Points, in no order, along strands that fork, close into loops and pass close to each other.
In the rows, zero is written as 128.
Points whose rows are less than 113 apart are linked; no others are. Some points are linked to none.
q606: [129 176 158 158 132 128 129 132 146 172 158  95  91  80  96 147 128 199
 183 144 160 143 143 176 141]
q562: [147 136 127 144  91  84 151 105  96 117 100 139 167 119 128 156  84  76
 101 113 100 118 105 100  88]
q216: [150 151 100 128  77 117 143 113 115 108 174 158  77 111 145 123 127 107
 114 133  98 151 150  95 103]
q655: [106 153 189 123 161 100 159 103 143 137  74  93 161  94 102 162 136 203
 163 129 122 121 116 145 116]
q964: [ 92  98  95 111 137 130 112 184 114 155 101 101 126 129  97  81 135 148
 127 121 103 137 176 118  67]
q348: [ 81  82 122 112 154 161 106 140 105 137 123 129 127 116  77 122 125 167
 137 154 112 174 155 133 143]
q918: [170 100 102 131 110 108 131 150  92 100  90 136 154  87 172  67 126  79
 128 118 111 106 155  39  81]
q47: [141 107 141 113 118 130 124 179 209 181 107 127 135 181 142  62  93 105
 137 132 153 117 146 168 115]
q581: [131 117 129 113 115 105 140 159 131  72 126 128 130 147 149 115 117  71
  90 122 122 150 186 105  96]
q649: [125 114 118  82 147 170 132  97  70  68 139 157 124 135 203 141 144 147
 146 127 156 104  93 105 182]
q916: [172 136 119 112 109 104 182  62  82 108 107 130 108  70 155 134 126 140
 168 137 126  81 106  70 133]
q884: [ 93 123 122 110 148 176 111 151 109 134 135  89 149 151 189 143 122  81
  84  74 112  76 127  86 108]
q548: [138 154 100 136 113 160  93 124 163 138 185 153 110 191 128 162  83 117
 118 111 117 143 117 151 125]
q485: [ 99 119 184 123 161 128 137 111 121 148  78  71 176 123 157 152 123  94
 112 105 163  67  71 138 176]
q864: [142 163 141  74 106 130 139  83 117  76 125 161 151  67 208 136 125 112
 166 117 149 130  90  90 167]
q527: [140 149 157 168 126  85 168  94 156 145 111 102 130 132  86 165 175 174
 103 114 107 119  91 149 121]
q689: [136 155 148 121 141 100 157 126 102  70  92  79 176 136 150 163 179 118
  85 118 125  98 125 123 118]
q332: [152 139 125  75 129 116 115 134 136 144 113 118 101 148 124 108 127 149
 119 155 157 119 103 183 140]
q91: [ 86  90 172  95 159 108 129 131  95 127  64  92 194 102 116 128 135  88
  98 132 137 139 140 131 145]
q487: [105 143 152  89 150 113 145 113 100 162  88  95 182 110  87 173 127 177
 144 116 116 122 104 148 117]
q887: [109 169 143  96 148 133 117 141 126 150 121 125 168  92  85 183  90 215
 161 107 113 135 133 154 106]
q912: [143 125  74 167 150 176 108 129 120 178 189 158  99 138  99 150 138 108
 157 124 120 151 165 135 139]
q620: [116 148  93 161 116 154 108 152 177 169 176 140 127 194 107 146  98 105
 114  89  77 139 138 127  80]
q990: [ 93 147 128 198 144 156 123 101 148 176 171 135 141 133  73 159 127 118
 131 121 107 159 111 134 147]
q283: [164 104 109 174 133  90 129 137  82 105  83 124 182  89 161  97 102  63
 108 115 125  99 118  56  96]
q177: [120 134 162  89 152 139  83 192 128 124 124 148 138 120 145 112  49 187
 164 146 154 138 137 185 148]
q947: [165 142 102 118 123 127 105 174 141 183 139 142  97 118 107  79  66 153
 181 145 139 127 132 179 138]
q80: [148 154 149 147 122 116 112 151 126 172 155 117  73  98 123  99  81 187
 174 169 169 125 152 170 145]
q867: [107  82 147  73 112 128 149 117 103  48 119 141 110 135 146 123 131  94
 114 166 149 142 139 138 178]
q63: [191 116 115 127 104  91 146  69  92  94 107 143 114  77 167  99 114 112
 135 168 154  85  79  83 134]
q832: [ 77 113 125 141 148  87 125 173 139 124 117 103 122  78  53 109 199 157
 112 120 131 180 162 124 130]
q505: [161 106  76 162 146 187  96 142 158 197 198 156  78 154 141 107 132 118
 172 144 145 129 166 149 147]
q294: [122 131 166 121 137 107 142 148 113  99  72  85 179 142  92 129 196 125
  75 121 115 128 129 139 111]
q681: [197 106 118 152 113  89 142 107  91 105  93 117 102 108 135  92 144  96
 114 156 135 105 113  96 115]
q38: [118 138 108 222 135 142 109 131 161 209 149 119  96 131 103  92 145  98
 155 121 116 149 149 132 130]
q892: [ 96 102 121 167 127 145 119 132 160 162 152 159 139 184 104 127 113 108
 106  95  67 144 124  94  94]
q590: [ 77 170 171 135 135 140  98 139 137 126 132 131 146  79  94 137  84 239
 129 121 126 143 142 142 114]
q553: [131 104 147  77 127 168 120 184 171 160 105 151 163 191 154  69 112 121
 151 125 145  98 158 145 117]
q502: [138  82 153 178 114 111 138  73 143 108 150 164  94 157 164  97 130  98
 113 156 135 146 123  92 163]
q541: [122  95 104 101 139 154 119 169 126 171 123 123 104 125  88  92 122 140
 132 142 112 163 170 136 119]
q200: [146 124 164 137 124 120 119 140 190 162  99 122 155 188 133  76 100 102
 105 135 124 109 114 146 110]
q934: [133  91 106 136 125 157 117 133 105 159 131 152 127 165 113 129  91 137
 121 107  90 138 122 111  97]
q930: [134 154 153 113 151 161  71 178 146 135 170 152 104 123 128 128  79 194
 152 137 136 154 162 170 125]
q236: [172 148 118 120 126 129 111 134 189 147 147 100  77 186 148 116 133 103
  97 133 127 121 118 182 114]
q189: [121  46 125  93 137 175 108 148 121 114 108 177 150 171 163  94 103  82
 152 122 145 115 136 124 147]
q340: [113 126 187 147 153 149 113 129 141 159 129 118 130 125 122  84 103 198
 135 162 133 160 123 142 154]
q648: [ 45 164  91 178 147 133  94 129 146 150 172 123 107  93 105 161 200 143
 159 100 114 151 140 167 104]
q646: [161 119  91 108 124 163 103 145 144 115 196 197 102 195 138 158  91 109
 128 126 106 118 113 143 143]
q159: [ 78 169 105 163 147 159  87 158 156 176 180 121 114  95 112 141 149 156
 164 116 116 156 176 161 105]
q415: [113 118 143 143 134  72 144 184 112  94  86  85 162  94  67 122 211 160
  92 126 126 156 136 149 106]
q552: [147 135 106  74 113 118 165  96 120 113 124 128 123 133  92 199 114 148
 155 129 127 135 116 135 133]
q805: [104 133 115 106 143 149 119 114  73 116 117 107 139 155 154 146 125 130
  96 103 106 100 118  88 106]
q800: [119 165 151  61  89 123 127 100 133  46 141 173 144 113 209 131 117 117
 141 137 131 139  96 121 151]
q164: [130 156 132 145 147 185  78 212 162 178 178 167 128 132 138 118  77 177
 164 122 138 130 184 134 138]
q148: [107 143 139  76 135 134 165  92 107  53 121 130 118  93 213 150 153 121
 161 120 165  90  85  95 188]
q378: [146 168 109 143 118 132 102 145 184 174 167 102  72 145 133 124 157 143
 109 130 133 134 147 183 106]
q28: [152 114 165 177  94  98 151 105 144  72 144 136 112 146 147 104 138  88
  81 154 121 148 122  91 146]
q659: [ 54 146  78 159 135 131 124 120 123 142 163 138 105  90  65 180 166 130
 159 110 117 160 148 147 133]
q186: [ 67  96 166 135 153 141 136 101 116 101 103 117 155 149 121 141 158 129
  82 133  97 154 124 110 136]
q554: [158 196 144  94  99  95 117  93 133 102 130 152 195  83 200 122 109  73
 113 116 113 131  99  78  87]
q204: [ 70 134 169 174 152 147  89 178 137 148 147 130 157  68  85 136  66 194
 153 111 120 154 161 132 128]
q556: [113 128 142  95 117 109 149 133 108  70 105 134 132 136 123 136 134  94
  81 147 141 156 148 130 124]
q739: [132  99 126 110 141 137 123 124 108  80  86  94 132 143 171  72 155  83
  92 131 140  79 129 104 131]
q555: [121  81 143  91 118 161 126  95 102  64 135 172 104 145 175 114 122 119
 135 153 149 134 107 110 179]
q33: [ 96 144 187 153 138  95 178 105 180 148  98 101 145 102  73 175 158 188
 121 127 109 153 109 129 125]
q72: [165 103 141 125 103  94 152 166 123  82  99 138 146 113 154  75 117  61
  97 126 126 140 187  67  89]
q210: [102  82 123 101 138 159 125 162 120 154  95 114 152 163 130  74 140 119
 120 112  98 111 190 102  83]
q353: [143  79 117 134 105 171 135 115 188 122 188 164  89 218 181 104 130 120
 124 141 130 102 157 103 130]
q456: [111 152 129 215 154 162  95  96 128 198 159 136 128 102 113 110 172 113
 200 132 136 148 149 152 138]
q742: [ 89 137 117 138 136 120 157 117 144 135 161 108  93  88  71 188 178 123
 136 137 135 158 163 130 146]
q899: [157 125 138 159 111  77 188 144  89  46  90 105 164  93 103 148 190 141
 100 117 145 135 127  96 102]
q115: [130 146 157  80 129 123 117 159 149 130 103 125 105 107 120 105  97 173
 159 140 173 143 121 203 157]
q881: [142 185 134  72 109 117 120 125 153  85 113 152 196  63 238 122 127  49
 113 104 145 126  91  95 135]
q573: [ 76 112 142 182 127  95 121 142 137 162 124 130 132 125  61 128 152 162
 109 108  77 157  83 116 121]
q98: [ 89 127 140 171 129 133 114  99 145 172 143 118 130 125  67 147 146 178
 134 123  97 166 121 136 150]
q414: [116 157 160  79  93 108 132 113 103  50 113 144 152 128 189 130 125  89
  99 124 127 144 127  97 132]
q700: [149 130  90  92 155 148 129  91 114 147 144 141 115 139  84 177 123 193
 149 137 122 137 119 159 139]
q76: [141 175 132 114  85  90 153  96  97 100 143 164 178 100 172 146  78  94
 112  88  93 147 118  89  92]
q107: [160 124 109 129 126  84 160 107  92 130  86  91 130 122  96 124 133  98
 117 150 137 101 113 124 124]
q954: [155 100  98 182 109  89 139 132  91 135  95 144 160 114 105 107  89  62
 109 113 106 129 106  75  89]
q589: [172  81  93 140 118 140 119 118 176 156 156 147  57 206 182  96 145 141
 136 153 139 102 134 142 126]
q577: [133 126 106  88 158 168  90 120 109 123 160 157 137 172 104 172 114 191
 117 123  97 137 105 144 132]
q808: [171 129  95  74 108 120 156  69  90 102 122 152 107 115 130 180 111 131
 164 143 133  90 100 111 135]
q84: [ 72 168 161 184 145 117 135 103 171 165 142 110 123  92  70 164 148 201
 152 128 107 146 102 145 139]
q950: [181 143 158 184  98  77 167 115 136  47 137 110 134 143 142 136 173 111
  61 147 132 129 115 108 120]
q323: [137 134 135 172 112  83 166 112 135 103 123 101 129 145 110 151 184 141
  71 135  95 128 108 122 111]
q888: [184 126 153 118 118  64 200 120  97  66  87 113 182 100 112 158 140 107
 120 127 156 108 139 107 125]
q138: [165 141 103 126 115 117 119 132 149 170 139  97  55 123 110 120 147 163
 123 148 151 135 138 178 135]
q675: [140 115 110  91 110 115 159  99 128 121 141 137  89 118  80 172 117 115
 147 146 170 140 131 158 168]
q750: [126 110 105  51 130 118 148 108 102  70  87 122 105 134 141 137 149 138
 139 141 177  84 106 154 161]
q957: [101 103 110  58 151 153 117 135  95  95  84 117 134 116 155 116 136 114
 153 121 173  99 112 156 169]
q469: [125 133 128 131 128  97 162 138  62  55 109 102 153 110 138 144 200 135
  86  95 127 111 140  86 110]
q330: [107 164 126 173 162 170  67 176 148 167 194 142 128  87 128 123 118 154
 193 123 133 144 203 149 120]
q247: [104 137 172  94 164 129 134 107  94 159  79  99 190 113 134 160 127 145
 129 100 137  94  77 140 144]
q242: [152 159 125 110 125 116 150 119 177 168 140 115  80  93 104 138 151 185
 161 162 178 135 123 196 165]
q913: [170 104  82 159 109 162 133 130 181 190 195 131  58 171 147 113 143 117
 146 137 143 101 153 129 128]
q697: [130 139 165 193 126 121 114 160 180 195 111 112 146 153 104  63  88 114
 122 127 107 133 122 120 105]
q197: [145 123  90  79 123 139  98 160 136 135  91 133 130 160 130  99  93 102
 138 127 147 120 108 188 124]
q345: [151 124 101 130  98 117 147 104 100  99 157 158  80 107 119 140 107 104
 131 155 142 150 134 120 163]
q7: [119 149 137 119 136 106 146  86  85  92 105  97 144 132 142 183 138 117
 117 108 112  94 103 111 111]
q165: [111 112 113  65 144 141  93 152  92 125  83 125 149 140 146 106 109 102
 130 105 143 105 120 152 125]
q630: [123 136 120 204 128 110 134 145 171 197 115 104 117 138  87  91 130 125
 110 115 106 131 115 135  96]
q953: [134 152  85 171  97 133 131  97 107 125 207 157  81 115 130 161 113 107
 138 118  95 160 135  80 116]
q220: [146 110  95 132 116 136 130 125 107 131 134 137  79 148 116 116 126 103
 109 136 113 134 152  97  83]
q619: [ 98 133 148 170 124 101 145 136 143 132 127  86 127  96  67 141 180 126
 110 140 138 172 162 151 144]
q558: [117 135  93 190 119 141 120 106 125 164 191 145 111 143  95 165 115  83
 135 130 107 154 126 114 136]
q745: [108  96 124  64 129 162 119 171 146 150 105 119 161 189 161  83 122 120
 122 114 132  72 176 111  81]
q426: [147  75 133 178 101 160 139 107 181 114 186 176  77 162 180 105 126 104
 131 164 138 141 129  86 166]
q834: [134 120  86  93 149 174 124 100  86  90 126 133  86 138 199 113 154 132
 155 126 151  80  63 136 179]
q474: [160 128 131 130 135 120 120 109  98 144  73  98 149 137 128 115 106  93
 104 136 149  77  75 134 137]
q65: [143 124 163 143 147 108 124 125 117 157  61  80 206 123 147 122 113  75
 106 111 148  66  58 136 140]
q442: [138 105  98  90 135 181  88 146 112 103 173 185 131 175 131 175 106 146
 129 135 113 141 123 152 167]

A tip is a point with one link. Name the tips that can be reached along the links from each point below, in the order of the rows.
q990: q204, q573
q72: q881, q834
q197: q884, q947, q236, q888, q750
q210: q348, q456

How many points has the smallest loop of links through each point below? Write none if it is on no loop.
q990: 16
q953: 21
q646: 13
q867: 8
q805: none

A fork is a point with three links, a tip a point with one. Leave the first point through the second and follow the links. Name the first fork or tip that comes.
q332, q115: q689
q33, q527: q558
q700, q577: q216
q541, q964: q456
q38, q630: q348
q294, q415: q332
q881, q554: q556
q552, q808: q487
q913, q589: q33
q556, q581: q881
